Points on a hilly landscape, in no order, each with its height.
From any point a ball rolls to the lowest of the 2 points nearest to it. It stops when none of these is lower. Distance is the straight distance between rows; heights are no part of it.
gokug: [-1, 24, 7, -21, 59, 18, 14, 3, -20, 12, -16, 27, -22, -16, -47, -2, 17, -48, -39, 48, 30]  h=332
Bazu: [-23, 40, 26, 57, -14, 5, -27, -10, -30, -25, -31, -11, -22, 15, 28, -57, 32, 10, 1, -25, 12]  h=580
puza: [-21, -49, -11, 23, -26, 1, -2, 25, 4, -44, -2, -5, -15, 6, 3, 14, 18, 35, 26, -66, 20]  h=602
lusum: [2, 15, 26, 22, -15, 8, -2, 48, 29, -17, 10, 21, 6, 16, 6, 39, -31, 28, 4, 37, -43]  h=481
Valaf: [3, -39, -36, -47, -7, -17, 22, 17, 18, 22, 21, 13, 9, -41, -2, 32, -23, -8, -21, -24, 38]  h=471
sabez: [6, -38, -32, -18, 19, 7, 19, -10, -6, 16, -11, 17, -6, -59, -45, -13, 26, -41, -42, -22, 45]  h=510
piz: [4, -6, -19, -21, 30, 25, 5, -15, -18, 27, -17, 12, -14, -32, -55, -17, 35, -49, -43, 17, 27]  h=440
zeter: [-24, 49, 7, 48, -21, -26, -10, -3, -52, -18, -17, 17, -33, -6, 59, -50, 13, 8, -10, -20, 29]  h=529
puro: [-4, -32, -38, -1, 29, 10, 8, 5, -4, -7, -12, 5, 4, -41, -5, -10, 39, -21, -15, -56, 53]  h=562
kavuz: [-6, 7, 1, -18, 11, -3, -45, 4, -11, -9, -26, -24, 44, 21, 49, -13, 21, 14, -1, -29, 58]  h=606
sazi: [19, -51, -8, 1, -57, -10, 3, -30, 14, 30, 24, -22, 16, -11, -69, 12, -38, 16, -32, 10, -31]  h=622
kesez: [19, 25, 35, 1, 27, 7, -8, 26, 35, 2, -2, 14, 26, 21, -6, 46, -31, 5, 8, 66, -41]  h=421
Setu: [-8, 1, 16, -34, 7, -19, -26, 58, -9, -24, -9, 16, 3, -12, 22, 13, 4, 26, -11, -26, 79]  h=504
pev: [-14, -17, -1, -47, 11, 13, -20, -18, 12, 11, -15, -32, -15, 28, -39, -7, 14, -14, 25, 26, 10]  h=725
gofe: [-5, 20, 19, -7, 28, 21, -3, 71, -9, -46, -12, 44, -30, -1, -1, 27, 14, 2, 3, 17, 22]  h=761
vivev: [5, -6, -18, -41, 21, -18, 25, 23, 0, -16, 22, 30, 3, 9, 31, 29, -7, 14, 31, -15, 4]  h=656
pok: [-9, 31, -9, -3, -6, 5, -37, 10, 1, -3, -16, -20, 12, -1, 61, -19, 7, -2, 12, 3, 35]  h=652
tufel: [33, -40, -17, -2, -7, -2, -5, -70, 27, 23, 19, -19, 12, 40, -39, 7, 12, 20, 57, 17, -72]  h=214
Dipu: [-6, 6, -14, 37, -50, 5, 17, 24, 16, -26, 17, 14, -36, -40, 24, 0, -17, 12, 4, -17, -25]  h=639
das: [-23, -10, 41, 9, 31, -28, 8, -36, -39, 5, -14, -28, 6, 48, -27, -44, 10, 4, 5, -10, -10]  h=815
Dotip: [-7, 36, 22, -17, 18, 6, -25, 45, -28, -39, -8, 28, -38, 33, 28, 9, 22, 10, 21, 31, 29]  h=794
tinu: [18, -8, -21, -24, -3, 9, -3, -52, 2, 42, -9, -3, 5, 4, -49, -5, 0, -27, -7, 36, -45]  h=354
Vevik: [-18, 2, 8, 13, 35, 2, 19, 3, -24, -22, -11, 12, -18, 8, -11, -22, 21, -16, 0, -8, 11]  h=309
rato: [-5, 38, -16, -7, -20, 21, 2, -1, 16, 26, 10, -7, -44, -26, 24, 14, -23, -28, 6, 37, -21]  h=550
rep: [-19, 25, -16, 45, -26, -21, 5, 3, -26, -17, -5, 11, -25, -47, 39, -35, -6, -9, -21, -39, 32]  h=475
guve: [-8, -4, 19, -40, 1, 0, -15, 45, 19, -12, -4, -9, 25, -8, -2, 24, -8, 12, -19, 0, 52]  h=439
kon: [12, -44, -34, -37, -55, -5, -5, -33, 3, 45, 18, -13, -16, -28, -68, 18, -31, 0, -19, 5, -12]  h=587
musib: [-31, 18, 14, -15, 0, 9, -27, -12, -4, -9, -13, -43, -56, 18, -12, -34, 20, -8, 28, 11, 23]  h=672
soras: [29, -12, 0, -50, 54, 2, 26, 36, 12, -13, 1, 33, 31, -2, 11, 39, 8, 5, 14, -8, 32]  h=694
lup: [-7, -21, 16, 61, -32, -1, 3, 30, -16, -44, -8, 29, 4, 26, 18, 14, 20, 56, 24, -58, -17]  h=563
duko: [-9, 12, 20, 27, -41, -19, 12, -61, -8, 33, 15, -33, -28, -3, -50, -31, -25, 2, -15, 5, -43]  h=768
mokul: [29, 14, -1, -7, 11, -12, 28, -45, -11, 48, 17, 24, 15, -1, -22, 14, -24, -23, -11, 42, -60]  h=225
limin: [-5, -25, -30, -44, -25, -8, 10, -9, 18, 25, 21, -18, -19, -23, -14, 20, -23, -9, 0, -4, 19]  h=526
Nozol: [-24, -20, 37, -12, 20, -9, -8, -27, -8, 10, -12, -32, -28, 43, -75, -16, 17, -8, 11, 20, -11]  h=771
biku: [20, -39, -17, 13, -33, -15, 13, -2, 19, -8, 35, -11, 49, 14, 41, 28, -30, 45, 15, -37, -26]  h=677
mam: [2, 6, -17, -10, -28, -24, -9, 22, -3, -19, 20, 12, -1, -7, 62, 18, -9, 29, 28, -28, 13]  h=615
sabel: [30, 18, 15, -14, 23, -10, 21, -11, 15, 31, 12, 15, 28, 20, -3, 38, -39, -3, 12, 60, -52]  h=343
bonur: [10, -3, -18, -5, -36, -23, 2, -11, 12, 6, 30, -22, 39, -1, 67, 6, -30, 27, 15, -28, 2]  h=651
vofum: [11, -1, -3, 24, -13, -4, 15, 42, -2, -22, -2, 31, 29, -28, 20, 12, -4, 21, -25, -46, 18]  h=371
sav: [-4, -36, -22, 36, -30, -4, 18, -43, 1, 11, 10, -24, 12, -11, -18, -36, 9, 3, -10, -45, -33]  h=703
muvum: [7, 18, 18, -2, 44, 20, -34, -29, 10, 17, -28, -33, 29, 36, -8, -18, 31, -21, 9, 46, -23]  h=880
ziti: [2, -15, 21, 48, -20, -1, 17, 33, 1, -36, 9, 28, 7, 17, 4, 26, -15, 44, 7, -19, -37]  h=530
sipub: [2, -14, -12, -52, 29, 28, -36, 17, 27, 12, -11, -27, 12, 17, -5, 16, 23, -15, 16, 28, 20]  h=743
sibud: [15, -30, 0, 11, 24, -16, 29, -41, 2, 6, 26, 14, 6, 48, -27, 18, 3, 5, 33, 12, -68]  h=330
legi: [-6, 28, 6, -26, 11, 14, -19, 28, 6, -23, 1, 10, -40, 30, 23, 11, 0, 3, 49, 40, -4]  h=829
paket: [-9, 19, 24, 12, -13, 18, -13, -2, 1, 23, -21, -15, -19, -30, -50, -22, -11, -32, -56, 42, -9]  h=323
fati: [28, 5, 13, -16, 51, 24, 5, 64, -3, -37, -16, 50, 26, 13, 24, 41, 27, 17, 12, -5, 18]  h=727
lelo: [-16, -10, -1, 28, -33, -20, 14, -64, -15, 24, 7, -35, -14, 1, -38, -48, 2, -4, -17, -34, -14]  h=731
Mur: [1, -1, 33, -40, 10, 6, -13, 25, 21, 15, -9, -24, 39, 0, -27, 13, -27, -3, -35, 27, 24]  h=346
Fif: [-20, 45, 25, 47, -28, 8, -4, -15, -5, 14, -10, -21, -29, -24, -18, -29, -17, -23, -40, 28, -12]  h=413
vofu: [-11, 6, -22, -2, -5, -29, 8, -16, -20, -8, 22, 4, -28, 1, 61, -20, -1, 6, 43, -40, 10]  h=568
gak: [15, 12, -6, -26, -7, -11, 34, 30, 13, 13, 18, 29, 19, -43, 2, 37, -47, -11, -37, 9, 18]  h=400
Bigab: [-24, 35, 20, 25, 10, 2, -24, -11, -23, -19, -21, -15, -40, 28, 10, -47, 19, -3, 21, 9, 9]  h=626
Nof: [40, -48, -33, -15, -23, 6, -10, -79, 7, 42, 22, -5, 9, 16, -61, 18, -4, 4, 17, 24, -64]  h=307
bar: [-3, -18, -27, -7, 13, -18, 41, -36, -18, 5, 28, 3, -15, 16, 14, -10, 1, -1, 39, -36, -23]  h=502
Mok: [21, 29, 19, 9, 15, -3, 24, 34, -7, -11, 4, 38, 32, -22, 19, 12, -12, 9, -32, -7, 12]  h=308
mol: [-4, 18, -2, -6, 40, 36, -39, 14, 10, -8, -24, -26, 11, 20, 25, -7, 35, -20, 2, 31, 26]  h=702
Maz: [-10, -2, 19, 0, 3, 28, -18, 12, 22, 15, -22, -32, 22, -26, -41, -11, 3, -25, -58, 29, 17]  h=194
Diluk: [6, 28, 10, 5, 8, 15, -17, -14, 30, 0, -1, -11, -14, 28, 20, 5, 1, 2, 57, 43, -54]  h=866
fid: [-6, 13, -13, 31, -35, -37, 2, 34, -7, -21, -6, 30, 14, -52, 50, 1, -10, 11, -35, -51, 52]  h=420
Napu: [4, -10, 11, 10, 16, 8, 13, 3, 3, -2, -1, 6, 20, 2, -6, 0, 5, -7, -22, 3, -21]  h=180
rego: [-4, 7, 1, -6, -16, -26, -44, 31, -20, -23, -24, 6, 37, 7, 70, 1, 13, 37, -4, -42, 76]  h=560
Mopoz: [7, -1, 5, 11, 41, -13, 35, -41, -23, 11, 12, 23, 7, 37, 11, -8, 7, -9, 32, 2, -52]  h=417
ses: [-9, -21, -18, 33, -46, -4, 14, -5, 15, -6, 19, -17, -4, -34, -2, -17, -12, 5, -7, -39, -9]  h=673
gif: [8, 46, 12, -16, 64, 30, 7, 22, -5, 3, -12, 36, -6, -4, -2, 11, 8, -39, -25, 50, 8]  h=182
ged: [-5, 17, -35, 19, -32, 23, 23, 1, 17, -2, 21, 20, -62, -40, 17, 2, -18, -15, 24, -2, -32]  h=604
pepop: [-18, -44, -25, -17, 1, 2, 3, 12, -7, -20, -4, -9, 0, -4, 7, 1, 24, 0, 18, -54, 39]  h=603
vatib: [-5, 57, -1, 38, -26, 31, -22, 0, 7, 11, -13, -21, -23, -32, 25, -29, -8, -24, -13, 28, -12]  h=482
kif: [20, -54, -11, 16, -22, -10, 23, -20, 18, 10, 32, -14, 45, 12, -24, 25, -20, 22, -13, -14, -32]  h=657
timut: [2, 1, 35, 9, 34, -12, -15, -29, -1, 12, -26, -40, 44, 57, -10, -31, 19, -1, 5, 15, -17]  h=851

Where does a ball stop that starts at each point below?
legi => tufel
pepop => gif
bonur => tufel
vivev => tufel
pok => Maz
puza => mokul

Call two points neighbours if one is among the 2 nearest of the other. Go from one point of each pair to the other, from neighbour to neighbour, staying as low as possible. Name the highest point that can't be avoided.
gif / Mok => biku
Napu / Maz => sipub
gif / tufel => pepop
mokul / tufel => tinu
